Each row is a point on a landscape with many peaks, with its height.
A climber steps from a point to the highest of its 2 nearest points, and stops where none of them is higher. Distance is the straight distance between rows; heights are no part of it.
Z573: [-31  27  -2   0  49 -20   3  27  19  12 -15  23   4 -11 -32 -62  -7  17
  29 -14   6  -9  12  15 -21   5 -64   0  -4 -36  -5   7]  height 283
Z623: [ 63   3  20   4 -28  38 -19  -7  -9 -27  31   7 -18  -9   3  32  -2  19
 -11  -6  13  42  -4 -21  -3  13  57  13  40 -23 -13  25]  height 604
Z545: [ 18 -14  22   2  12 -11   2  51 -12   9  17  38 -11  38  -8   2 -37  44
  28 -28  25  47 -23   4 -13   6  11  35  11 -35   7  -5]  height 685
Z870: [ 26   4  -4  12   0  -9 -17 -38  29  14 -26 -45  33 -17  34 -11  42 -38
   3  38  15 -33   9  31   5   4  -7 -52  -7  -4  43  36]  height 210
Z29: [  6 -28  12 -17 -52   1  12  23 -10 -27  41   4 -22  12  13  25 -28  24
  31 -19  -7  26   9  -1  -6 -27  35  30   7 -12 -16  14]  height 319
Z920: [ 17   4   8  12  -8  35 -13 -11  -6   8  -8 -15  13  -9 -29  23  -9 -18
 -72  36 -25  18 -19 -15   9  41  45  -5 -10  34 -44 -26]  height 468
Z913: [-25 -15 -39 -23 -33 -17  17 -19   2  -7  20 -16  -6  -6  27  33   2 -17
  11 -11 -22 -10  18  13   6 -40   7  10 -19  21   1 -22]  height 430
Z82: [-23  25 -31   3  49  -2  10   1  -2  20 -84   3  24  21 -17 -17  -4 -34
   0 -24  -1 -24 -21  33 -14 -30 -33 -17 -26  -1 -12 -33]  height 772
Z751: [-16  22  16  -4 -10 -21  17 -42 -50 -29  28  42 -16  -8 -11 -27  60   7
  -6  -8  21  -2 -17 -44  23 -30 -11   4  49  28  32 -12]  height 429
Z617: [  4  19  23  13   3  26  -6 -21  -9 -35  22  23 -29 -47 -25 -48  52   3
 -27  33 -15 -25  13 -63  25   8 -18  -2   2  -1 -30  50]  height 279
Z867: [ 29 -15  -5  19 -28  23 -24 -22  27  29 -19 -32  11 -12   8  34 -15 -43
 -37  36 -19  -2 -11  28   1  13  33 -18 -20  -6 -12   1]  height 364
Z716: [  5 -13  12   4 -25  31   2  36  -8 -36  39  16 -48  -5 -15  -4  -6  22
  -4   2 -23   3   4 -50  10  -3   3  45 -13 -28 -43  38]  height 686
Z682: [  8  20  -6   1  51 -24   8  30   2  31 -35 -38  21  51  43  10  -8   4
  13  -2  41  -4 -13  40 -22   9  -8  -9   5   5  26 -14]  height 702
Z938: [ 28 -12 -22  -6 -21  10  -4 -29 -14   3  11 -17  11   8  13  38  -5 -23
  -2  -4  13  37 -16  20  -6 -26  44  -2   7  23  -1 -13]  height 164
Z81: [  3  16  -9   8  11  35  -8 -22 -30 -19  -8  23 -25 -31 -35 -18  23 -14
 -48  24 -14   1 -40 -61  20  -5  18  11  -5  36 -28  11]  height 675
Z277: [-17  -2 -18   0  -2   9  -2  17  11  14   3   4   5  -9  -4 -19 -16  -6
  19  -9   4  -8   4   0  -5   1 -20   4  -7 -18 -13  30]  height 338
Z254: [-14  25 -14  -3  41 -10   2  20  33  22 -32  -6  17  -1  -6 -48  -8   1
  31 -12  10 -15   2  35 -32  -5 -42  -4 -11 -39  -7  13]  height 272
Z329: [-13   6  37   6 -21  -7  10  -8   8   1   1 -14  -4  -5  27   2  12   6
  -9  21  -5 -45  16  -8  34   8   2 -30  14  27  31  21]  height 383
Z98: [-16 -24  -7  -1  14 -12  14  35 -16  -1   0  52 -12  21 -31 -14 -30  21
  21 -51  -9  47 -30  -9 -28 -39 -11  34 -17 -19 -13 -16]  height 739
Z83: [ 48   7  21  15  33   1 -15  28 -17   6  15  62 -20  27 -29  -9  12  43
 -14 -24  52  36 -44 -28   1  22   0  41  34 -27  34 -13]  height 358
Z559: [  2  30  -4 -19 -27 -27   0 -71 -13 -31  33 -23  -5 -17  24 -10  68 -23
  -2  18  11 -13  20   0  10 -36  13 -21  26  28  32   4]  height 361
Z304: [ 30 -24 -27  18 -22   4 -28 -33  31  31 -28 -41  19   0  16  27   7 -62
 -18  42  -9 -18 -14  51  11  -3  17 -31 -26  -8  15  -6]  height 316
Z129: [  6  -8  10  10   0  26  10  15 -29 -33  36  34 -46  -8 -32 -19  23  17
 -12   2  -6  -6 -16 -71  22  -5   0  40 -11 -10 -37  21]  height 760
Z55: [ 11  23   0  12   4  14  -6 -15   4  23 -15   0   9 -18  -9 -18  19 -15
  -4   5  22  -2 -13  -7   6   9   6 -18  21   1  11  32]  height 586
Z702: [ 19  15 -12  11 -11  16 -23 -27  26  -6  18 -10  10 -46  -3 -27  25 -22
  12  16   7  -9  21  -5   1   9  -3  -8  12 -33  -1  53]  height 236
Z817: [-11 -19  10 -11   2  -9   6  57   3   7  -4  31 -14  35   0   7 -46  31
  35 -38   3  40 -11  23 -32 -13   3  19  -6 -21 -12   5]  height 717
Z468: [ 53  20  27   9  19  20 -31  10 -11 -14   6   0  20   8   3  21  -1  35
 -23  -2  49  32  -6 -12  -6  74  36  -2  56 -20  13   3]  height 654
Z610: [-33   9  27 -15 -24 -45  35 -18 -35 -39  56  24 -15   4  15 -17  41  24
  26   7   1 -16  33 -35  17 -24 -29   5  33   9  27 -24]  height 466
Z223: [  7  12  12  14 -25  19  -1   5   4 -12  28  -2 -14 -18   5  -1   6  10
  -5  12   1 -21  14 -29  21  16  18   4  18  -6  -5  40]  height 526
Z11: [ -6  -3  -2   3  12  23   5  17  15  30 -42 -25  25  11 -23  33 -30 -20
 -55  17 -26   9 -17  24  -3  27  23 -20 -29  29 -25 -48]  height 588
Z164: [ -5  32 -20   5  54   2   5   4 -14  25 -67   4  23  32  -7 -12   4 -17
   1 -20  31   1 -34  30  -8 -21 -11  -5   5  14   3 -36]  height 868
Z995: [ 13  32 -16  11  37  17  -7   2  17  34 -71 -18  12   6 -24 -14  -5 -28
 -22   2  18  -1 -32  24  -7   0   2 -27  -4  -6 -14  -4]  height 253
Z877: [  6  18   3  18  -1  24 -16 -14  11 -13  17  17  -5 -47 -20 -44  25  -7
  -7  20   2 -17  11 -32  12   7  -7  -1   5 -23 -21  58]  height 258
Z199: [ 25 -16  -7  -3   9  11 -11   8  20  29 -40 -49  40  37  10  44 -14 -31
 -25  17   8   9 -11  64  -4  15  28 -33 -23   8   4 -49]  height 125
Z973: [-38 -15   0  -3   6 -39   7  27  16  -4  25   0  18 -10  22 -20 -16  28
  56  -4  -6 -24  48  14 -15  18 -62  11  -8 -32  11  17]  height 719
Z327: [-28 -32 -24  -8   8  -7  12  -5   9  22 -32 -21  10  20  20  52 -16 -39
  -2 -17 -40 -37  -4  31   9 -15 -13 -23 -45  31  16 -43]  height 66
Z150: [ 10   4 -13  -6  -7 -35   3 -56 -12 -27  35 -38  20 -15  37 -14  51 -23
  20  25  21  -9  40  10  -4 -23  -4 -14  13  21  38  16]  height 302
Z891: [-36   9  36   1   1  -6  18 -18 -12   3 -22  23 -17 -14 -21 -27  13   1
 -34  17 -22 -27  -8 -41  27  -5 -14 -30  -2  48  -4  13]  height 396
Z438: [-41   5 -14 -22 -38 -25  17 -25   5 -21  37 -11 -18 -31   4  -3  22  -8
  10  12 -45 -33  48  -8   9 -19 -15  -5 -13  13  -8 -18]  height 881
Z172: [ 40 -11  17   7   2  35 -16  13 -15   2  -9  22 -15 -10 -26  10 -14  17
 -13 -20  11  66 -23  -6 -12   2  46  10  10  -5 -18   7]  height 628
Z131: [-32 -28   1 -10 -12  -6  -2  49  18   0   5  18 -12  12  -2  -3 -52  25
  30 -36  -9  10  12   1 -22   3 -19  22 -17 -24 -25  22]  height 673
Z387: [ 18  -8  -1  19  -3 -25   3   1 -10 -37  72  37   1   1  -9 -28  27  43
  51  -4  27  17  15 -28  -1  -4 -34  49  20 -69  21  20]  height 456
Z556: [-24   6 -32   1  20   9   9  -9  -6  15 -50  15  22   1 -20  -7  -8 -27
   2 -22  -7 -10 -15  11   0 -26 -13 -10 -23  17 -10 -20]  height 836
Z636: [-43  -5  26 -24 -16 -46  27 -35  11 -17  22  -6   7 -25  20 -15  24  16
  20  11 -30 -37  53  -2  18 -13 -41 -24  -4  21  26  -7]  height 489
Z743: [  8  17  19  -5  28  13   1  35  -1  18 -17 -12  22  27  -5  13 -19  19
 -21  -4  29  25 -16  10   0  54  24  -8  25  10   5 -29]  height 715
Z500: [ 14  25  -1 -10  48  -3   3  24  12  30 -59 -42  26  47  13  19 -15  -9
  -2   1  27  -7 -19  52 -20   2   3 -22   3  -6   2 -39]  height 740
Z911: [ 12 -18   6  -1 -37 -18  17  11  -8 -44  73  21 -13  -6  -1 -12  14  36
  51 -14   7  14  32 -22  -6 -22 -11  44  17 -62  -3  17]  height 436
Z529: [-46 -19 -25  -8   0 -22  26 -22 -12   2 -24   3   8   8   9  38  -8 -35
  -1 -23 -42 -34   1   6  20 -30 -23 -17 -29  57   9 -48]  height 36
Z175: [ 21   3   8  16  -5  33 -16  14  19   6  -2  -4 -10 -11  -4  -6 -22   9
  -2   7   6   1   3 -11   4  22  16   9   6 -21 -11  46]  height 470
Z979: [-17 -13 -16  -9 -13  13   9   8   2   8  -1   0  -1   3   3  15 -27  -9
   8 -15 -10   2  -2  -1   2 -15   7   7 -11   7 -14   1]  height 301
Z306: [ 27  -2 -18  -3  25   9  -4  -6 -16  21 -47 -21  30  40  16  26 -13 -25
   9 -13  32  27 -20  50 -20 -31  20  -7  -8  12  -4 -23]  height 206
Z119: [-14 -21  -1  10  10 -21  13  36 -16  -1  29  69 -17  28 -35 -21 -15  31
  29 -41   5  35 -30 -23 -21 -20 -34  44  -8 -45  13 -13]  height 791
Z936: [  9  13 -15  13  27  16  -1 -17 -38  -3 -12  51  -8 -30 -49 -44  38   5
 -13 -19  19  21 -43 -47  14 -19  -7  22  17  13   7  -7]  height 807
Z84: [ -4   1   0 -15 -50  -3  12  18   3 -24  49 -11 -27   4  26  27 -14  12
  10  -8 -11 -10  22 -11  11 -17  23  26   3 -11 -12   8]  height 359
Z220: [ 18 -15  -9   6  -6  -9 -14  21  38   9 -15 -44  25  14  44   5 -28   6
  34   4  16  -8  15  37 -26   8  10   2 -20 -30   9  41]  height 405
Z326: [ -4  -8 -23  -1   2  -7  -9   5  28  15  -9 -22  23  -1  18  -9 -11 -11
  34  -4   6 -19  16  34 -13   1 -18  -7 -22 -18   0  24]  height 371
Z757: [-11 -27 -29 -31 -52 -22   5 -17  15 -12  36 -36 -21  15  48  54 -15 -13
   5  -5 -37 -13  23  35   2 -39  38  21 -32  20   2 -27]  height 322
Z210: [ 16 -37   3  -6 -31   9  -3  11  17  11  -7 -28  13  13  22  43 -45 -10
  15   1 -19  34   9  59 -18 -18  46  -7 -30   3 -10  -1]  height 168
Z790: [-42 -10  18 -10  17 -30  11  16  32  32 -42 -19   8   7  23  -9  -1  -7
   7  -4 -21 -49   9  26   9  14 -43 -37 -23  12  33   2]  height 317
Z48: [-15 -11   8  11  -4  19 -12  21  32  36 -32 -23  -8  -2 -10  14 -28 -15
 -36  24 -34 -26  -8   5   2  33  -8  -9 -38   8 -21  12]  height 235
Z267: [ 25  25 -10   7  21   3 -21 -23   4  12  -2  -7  15  -7  17 -23  30  -7
  18  -1  50   5  -7   0 -11  10  -3 -17  35 -12  32  41]  height 532
Z698: [-39 -19  45 -13  -8 -36  10 -24  33 -13   3  -9  10 -30  10 -25   5  22
  15  13 -45 -48  60   3   9  11 -56 -38 -17  15  20  10]  height 404
Z719: [-18  16 -25 -18 -62 -12   0 -28   5 -37  53 -20 -21 -29   7  -4  26  -8
  16  13 -30 -18  48  -4   4 -33   6  22 -17  -7 -16 -12]  height 669
Z32: [ -2  18 -15   1  43  -8   2  36  16  25 -26   4   4  26   3 -28 -14  15
  22 -17  32   2 -14  26 -22  -5 -21   4   7 -26  -1   2]  height 259
Z614: [-40 -16 -21 -23 -22 -22  19   5 -12 -19  41   2  -9   1  11  12 -11  -1
  26 -21 -22 -10  21  -4  -3 -35 -13  20  -9   4  -4 -16]  height 542
Z526: [ 21 -24 -13  14 -22 -14 -19 -44  34  14  -2 -47  21 -14  34  13  29 -50
 -14  45 -12 -37   5  34  16  -6   6 -38 -21   2  40  14]  height 260
Z727: [-20  28   0 -28 -37 -42  25 -38 -32 -39  58  -5 -16  -8  22 -17  59   5
  28  13  -1  -6  39 -17  15 -38  -3   5  14  14  23 -29]  height 511
Z242: [ 40  -2  11   3 -22  42 -16  -3 -14 -19  18   6 -20 -14 -16  22 -15   2
 -30  -2  -3  50 -11 -17  -3  -3  57  12  15   5 -35   4]  height 583
Z229: [ -1 -37 -12 -15 -38   6  -5  19  35  11  -9 -19   5   1  20  29 -42 -12
  22 -10 -27   2  12  47 -22 -18  12   2 -39 -16 -18  25]  height 184
Z928: [ 26  22  -4   1  43 -12 -12  23   9  19 -17  -6  12  30  27 -21 -12  21
  28 -12  56  19 -19  29 -26   9   1  10  20 -26  17  20]  height 251
Z562: [ -7  -5  27  12 -17   3   2   7  26  19 -16 -27  -5  -6  19  22 -12  -1
 -28  31 -28 -46   7  -2  26  39   5 -20  -7  17  21  10]  height 324
Z789: [-27  -6   7 -10 -17  19  16  15 -29  -8  11  -1 -30   6 -14  33 -25   5
 -39  12 -41  -5  -4 -35  15   3  20  17  -8  40 -37 -31]  height 485
Z38: [ 19   5  -1  13  13 -14  -8   5 -13 -13  41  45  -2   1  -6 -29  21  29
  35 -15  48  13  -5 -27   4   2 -15  32  31 -49  31  29]  height 471
Z276: [-36 -24 -12 -14  10  -2   9  38 -16   1 -23  41 -22   9 -27   1 -49   8
   8 -49 -36  32 -24 -22 -25 -19 -17  27 -28   8 -39 -17]  height 684
Z803: [-46 -13 -30 -12   1 -23  22  -7 -23 -14  28  30   6 -12 -14  -3  -2  -3
  40 -26 -22   5  15 -15 -14 -33 -39  17  -5   3 -12 -32]  height 633
Z380: [-41  -6  24  -6  11 -39   3  -1  33  11 -20  -8  16 -14  16 -27   1  13
  22   4 -21 -48  37  12   1  22 -54 -36 -14  -4  27  22]  height 355
Z214: [ 45  13  -8  15  29 -16 -37  -8 -11 -15  34  29  11   1  21 -32  34  33
  33  -8  66  20  -4 -26 -22  16 -16  19  41 -47  52  43]  height 487
Z195: [ 20  22  -4  10  36  34 -11   9   6  24 -66 -22  16  13 -33   5 -17 -17
 -45   5   9  23 -31  25 -13  17  26 -22 -13   8 -28 -34]  height 241
Z447: [-24  -5  28  -1   2  22  17  33 -30  -5  10  19 -33  12 -16   9 -12  16
 -27  12 -25 -11  -8 -49  26  18  -1  13  -2  26 -31   2]  height 447
Z22: [-44 -19  -9 -10   3 -27  10  43  20   6  15  11   4   6   6  -9 -33  18
  44 -39  -6  -9  27  11 -28  10 -56  14 -11 -27  -9  10]  height 649
Z546: [ 33  18 -10   9  38  36 -20   1 -18   5 -68  19   9  -3 -44  -5 -12  -9
 -26 -27  15  59 -45  10 -12 -11  33   6  -2  10 -30 -29]  height 225
Z176: [ 34 -22 -16 -11   9  11   1 -20 -26   1 -16 -31  30  34  22  50 -11 -27
   0  -2  21  39 -10  41 -10 -20  43 -10  -2  33   4 -40]  height 188
Z941: [ 26  41  -8  -2  68   1  -1   9 -13  27 -48 -17  17  45   1   5   5  -3
 -12 -11  45  16 -35  45 -25  -4   5 -15  25   3   7 -33]  height 800
Z524: [-26   6  27   1   8  24  17   3 -30  -4 -16  20 -28  -2 -28  -7  10   5
 -40  25 -24 -22 -21 -54  28  16   1  -9  -2  57 -21  -1]  height 424
Z963: [ 26  -4   7   9 -15  17 -21  25  35   7  -6 -25   9   2  21   9 -38  13
  12   7  11   3   8  19 -13  26  21   3  -5 -30 -11  41]  height 437
Z396: [  4 -17 -11  -2  24   4   0   7   9  27 -64 -34  25  36  -5  43 -15 -43
 -16   8  -8 -20 -22  51   1   0   5 -35 -39  21   7 -61]  height 105
Z493: [-10 -30  -4   0 -31  17 -16  16  45  18 -15 -25  -4 -12   0  11 -39 -18
 -10  10 -41 -15   6  28 -18   2   3  -1 -43 -14 -28  36]  height 197
Z152: [  3   0  -7  18   0  28  -5 -19 -10  15 -40 -14  17  -2 -24  29 -11 -37
 -61  27 -26   9 -24   7  13  19  32 -20 -19  47 -20 -48]  height 524
Z191: [ 24  27  -3  12  36 -18 -28 -28 -14  -6  16  13  16  -7  24 -39  50  13
  19   2  64   7  -1 -11 -17  14 -24  -7  49 -24  45  49]  height 503
Z316: [ 18 -22 -45   1 -12   3 -15 -43  22  -5  11 -35  40 -14  17  -7  10 -47
  32  11   3   5  23  44 -19 -39  -2 -14 -30 -15  -6  19]  height 204
Z496: [ 22 -36 -49  -5 -29 -10  -9 -52  26  -5   9 -46  17   0  40  23   7 -52
  12  23 -14 -11  20  53 -11 -44  18 -10 -45  -1   6   1]  height 229
Z143: [-19  14 -16   9   5  -1   9 -26 -14  10 -30  13  15 -12 -10 -13  17 -28
  -4  -1   2  -9 -18  -3  13 -18  -7 -20   1  28   8  -6]  height 697
Z70: [ 21 -13  26   2  13  17   0  41 -14   3   1  30 -15  18 -28   2 -31  35
  -9 -26  23  57 -23 -13  -7  18  27  25  17 -10 -12 -11]  height 659
Z291: [-26  -2  33 -13 -32 -31  21  -6   2 -18  22 -18 -14   2  46  12  27  21
   5  11 -11 -55  29 -10  34  -2   0  -4  10  29  30   3]  height 452
Z372: [-40 -22  -1 -13   1   7  13  45  -5  14 -10  13 -24  14 -17  19 -47  12
  -8 -31 -30  -1  -7 -24  -6   8 -18  15 -20  16 -31  -8]  height 630
Z94: [ 18  13  26  13  23  34  -9  39  -2   5  -5  15 -20   5 -27 -12 -14  22
 -26  10  15  14 -15 -33  13  45   9  16  11  -7 -18  16]  height 377
Z959: [ -7   5  14  -3  11  21   8  25  -7  25 -29 -11  19  18 -19  23 -25   0
 -38   3  -2  16 -15   5  10  38  20 -11   2  29 -13 -40]  height 653
Z414: [-37 -10  18 -12   3 -56  21  -1  -3 -15  38  -2  19  -5  33 -18   8  30
  50   5 -11 -27  59   1  -4   6 -58  -3  11  -5  27  -5]  height 619
Z399: [ -5 -19   0   2 -27  11   4   8  29  28 -13 -31   2  -2  13  38 -22 -25
 -26  23 -32 -32  -1  24  13  19   8 -11 -26  15   8 -10]  height 273
Z592: [-31 -31   5  -2  -5 -25  21  36 -10 -21  51  57 -14  22 -25 -10 -25  36
  37 -42 -15   9   6 -30 -14 -10 -49  42  -2 -48  -2   0]  height 744
Z461: [-38 -10  29 -13 -21 -52  23   6  -5 -29  35  -2  -3  -2  57  -3  20  35
  33   4  -8 -50  50 -10  21   1 -29  -5  14   9  38  11]  height 531
Z674: [ 15   1  16  20 -35  36  -9  19   4 -29  34  -7 -41 -11   7  12  -9  18
 -16  23 -14 -12  16 -31  19  18  20  34   3 -21 -38  45]  height 607
Z728: [ 27  17  13  14  35  15  -5  30 -11   9  -1  46 -25   5 -32 -28   3  24
 -11 -13  35  19 -33 -36  11  25  -4  24  21 -16   5   8]  height 366
Z770: [  6  38   8  -1 -40  -8  -6 -66  -3 -34  20  -5 -18 -38   6 -20  62 -16
 -28  24  -1 -25  20 -25  25 -16  14 -28  28  22  12  17]  height 321
Z962: [ 29  11 -20   1  33  25  -7  -1  -4  13 -67   1  19  19 -22   2 -12 -18
   1 -29  20  42 -33  42 -21 -29  22  -4  -9   0 -23 -19]  height 218
Z871: [ 17   1 -32   9  -8  15 -23 -31  24   2   6 -20  31 -38   2 -23  16 -27
  26  14  10   6  18  28 -16 -15  -4 -20 -10 -27  -8  35]  height 213
Z714: [ 43  23  12  15  22   0 -32   2  -6 -19  16  13  -1  -9  26 -14  21  29
  21  -3  61  -2  -4 -25  -4  42   8   8  52 -41  41  53]  height 474
Z501: [ 45  13   9  11  35  -6 -18   4 -35   7  20  42  -7  29  -1  -7  27  30
   8 -20  59  36 -40 -22 -12  15  -1  27  51 -19  52  -1]  height 353
Z171: [ 26  24  26   1  34  -2 -13  25 -11   6  -9  -5  22  24  14  14  -3  36
  -9   1  53  16 -11  -1   0  65  23  -4  53   1  22 -11]  height 676
Z684: [-12  21  -3   1  25  14   2  34  27  37 -53 -18  -1  11 -11 -13 -19 -12
 -14   8  -7 -19 -21  16  -9  24 -12 -17 -14  -7  -9   3]  height 270
Z985: [-13 -11  -3 -16 -60 -18  13  16  -5 -52  69  -3 -27  -1  23   5   1  27
  37 -15  -8  -6  41 -17   1 -24   3  43   2 -41 -14   7]  height 407
Z375: [-42 -20 -14  -6  -3 -32  26   9 -20 -21  53  43  -6   3 -31 -13  -9  25
  50 -26 -24  12  17 -28 -19 -28 -54  31   2 -31  -1 -27]  height 701
Z455: [ 12  18   1   7  34 -22  -6  11 -23  12  15  19   5  35  23 -16  14  24
  22  -9  57  13 -24 -13  -9  11 -17  13  45  -5  46   7]  height 345
Z453: [ -2  33  10   8 -18  10  -8 -50 -16 -33  21  17 -28 -51 -20 -39  55 -13
 -35  28 -10 -15  15 -43  22 -12   5 -12  19   8 -10  32]  height 297
Z302: [ 22 -12 -20  -7 -49  11  -2 -36  -3  -5  13 -28  -4   2  13  51 -11 -29
 -28  14 -22  23  -3  31   7 -28  59   0  -7  26 -15 -32]  height 131
Z120: [ 14   3 -22  11  13  25 -10 -27 -28 -25  -8  39 -19 -46 -48 -35  28  -7
 -21  -8  -4  20 -37 -56  12 -20   9  28  -6  15 -25  10]  height 745
Z742: [-44   9  -5   6  33 -17  18  -7  -9   8  -6  45  12 -22 -35 -48  12   5
  29  -7 -11  -2  10  -8  -2 -11 -64  -9  -3   0   6 -16]  height 307
Z528: [  4 -24 -10 -13 -22   5   6   9  -2  -5  19  14  -2   7   7   7 -23   4
  32 -25   3  36  -1   8 -13 -31  21  19  -4 -10 -12  10]  height 292
Z288: [  7 -27 -43 -12 -61 -12  -8 -41  29  -4  35 -39 -11   0  40  30   2 -30
   2  16 -31 -15  26  46  -6 -43  34  15 -39  -2  -5  -7]  height 261
Z876: [ -4  23  -9 -10 -15 -16   6 -54 -39 -18  31   3  -9 -26   1 -17  56 -12
   6   1  22   0  -1 -21  13 -28   7  -4  40  25  25   3]  height 403
Z418: [-31  12  33  -6 -18 -23  31 -13 -41 -32  40  38 -27   6  -8 -24  41  25
   3 -10   7 -17   4 -52  35 -20 -15   4  35   8  27 -10]  height 445
Z808: [ 36  -3  12  19 -22  37 -22  -9  18  23  -3 -32  16  -9 -11  30 -14 -19
 -59  41 -17  12  -9  13   8  44  48 -16  -3   8 -29  -5]  height 416
Z536: [ 20   1 -16   2  -5 -21 -13 -70  11  -6   4 -39  30 -25  31 -11  58 -47
   9  34  14 -15  19  21  -2 -10  -8 -38   0  13  42  31]  height 238
Z135: [ 27 -27   0  -6 -16  18  -4   5  20  15  -9 -40  29  21  22  54 -32 -15
 -12   9  -4  23   0  52  -4   8  45 -17 -16  12  -3 -30]  height 148
Z90: [-24 -15   3   4 -22  13  -6  23  37  13 -10 -18  -7 -10   8   8 -30  -3
 -12  15 -43 -48  21   1   3  32 -22   2 -34  -6 -22  41]  height 214
Z923: [ 23  -2  22  13  25  30   3  19 -39 -19  16  39 -44  -1 -38 -14  24  27
 -27   1   8  11 -36 -77  23  18   0  37   7   2 -22   6]  height 813
Z470: [-29   6  19   0  21 -15  11  39  38  40 -51 -19  -3  14   7   5 -24  -1
 -14  -1 -15 -44  -7  20   4  36 -28 -27 -17   8   8  -6]  height 290
Z222: [  1  28 -25 -26 -45 -18   5 -46 -12 -38  55 -16 -12 -31   9 -10  49  -9
  20  16  -4  -3  40 -10   7 -39   8   9   8  -4  10 -12]  height 575
Z977: [ 15 -10  34   7  14  38 -13  57   0  -3  -8   5 -12   8 -23  -2 -36  30
 -27   4  -2  29  -4 -12  -3  47  24  15 -11 -11 -46   4]  height 390
Z664: [ 53 -21   1   4 -39  18 -18 -41  13   3  17 -32  18   9  20  54 -11 -28
 -37  27  -9  32  -3  41  -5   4  65 -15   4  10 -11 -18]  height 100
Z488: [  8  22  -7   2  46  20   0   5 -17  20 -51   7  19  10 -39   5 -12  -4
 -37 -14  19  36 -42  10  -4   9  20  -8  16  26 -14 -55]  height 232
Z994: [ -8 -17 -15  -8  29 -14   5  17  27  35 -54 -38  21  40  27  43 -18 -38
   2  -8 -22 -42  -6  49  -6 -10 -19 -33 -46   6  25 -40]  height 87
Z925: [-45   4  29 -11  -5 -21  22 -37  -9 -15  -5  27  -4 -31 -17 -47  22  11
 -17  15 -29 -25  19 -36  25 -15 -40 -33  -6  37  -2  -2]  height 363
Z402: [-51 -11  -4 -14 -13 -34  18 -44  16 -14   9 -10  -2 -39  -4  -2  15 -10
  21   4 -53 -33  54   9   5 -17 -44 -24 -25  21   6 -31]  height 635
Z154: [ 64   2  24   0  -4  22 -31   2 -18 -21  25   7  -2  -1  17  26  -6  36
  -2 -14  41  50  -3 -14 -11  32  45   8  52 -30  14  16]  height 632
Z156: [ 18  11  13  15  29  16  -2  -7 -35  -6   4  58 -33 -17 -44 -32  39  10
 -30  -7  16   1 -38 -70  23   6  -4  21  25   8  10  14]  height 858
Z17: [-38   8  -7   5  44 -23   8  16   6   5   7  54   1 -17 -49 -52  -7  25
  30 -16 -14   5  12 -13 -22   9 -89  11  -2 -30  -4 -17]  height 293
Z521: [  6  26  20   0  40 -18   7  43   8  25 -37 -32  17  42  24  13 -19  25
  -4   2  33   2 -16  34  -7  47   6 -11  28   6  17 -30]  height 774
Z271: [ 10   4 -24   3 -25  29   0 -40 -14  -1  -9 -16   7  -7 -14  39  -5 -41
 -48  18 -13  18 -20   9  16  -3  52  -3   1  42 -19 -35]  height 449
Z670: [ 25  -3  28  13 -11  27 -21  45  28   3  -8 -18   0   3   0  13 -47  30
 -13   8  -4  24   6  12 -11  54  34   7  -4 -23 -28  25]  height 410
Z667: [-48   3  16   3  19 -36  21 -31 -13  -2 -23  33  16 -21 -18 -44  22   5
  10   0 -19 -13  16  -9   9 -20 -51 -32   0  29  13 -20]  height 330
Z503: [ -1  18   4  13   9  26  -3 -13 -14  11 -20   7 -15 -23 -25 -14  16 -14
 -31  16   0 -11 -23 -36  18  12  16 -12  10  27  -5  21]  height 601
Z887: [-39 -15   1 -18 -18   0  18  22  -4  10  13   0 -27   8   4  38 -37   1
 -24 -16 -41 -22   4 -18  11   7  -3   2 -17  33 -18 -18]  height 557

Two climbers start at each pair of points below. Name the first point that both come to, or write never.
Z528, Z979 => Z156
Z17, Z277 => never
Z702, Z316 => never

Where does a climber stop that starts at each point below?
Z938 => Z438
Z150 => Z438
Z501 => Z156
Z32 => Z119
Z871 => Z438
Z327 => Z973
Z326 => Z156
Z714 => Z156
Z496 => Z119
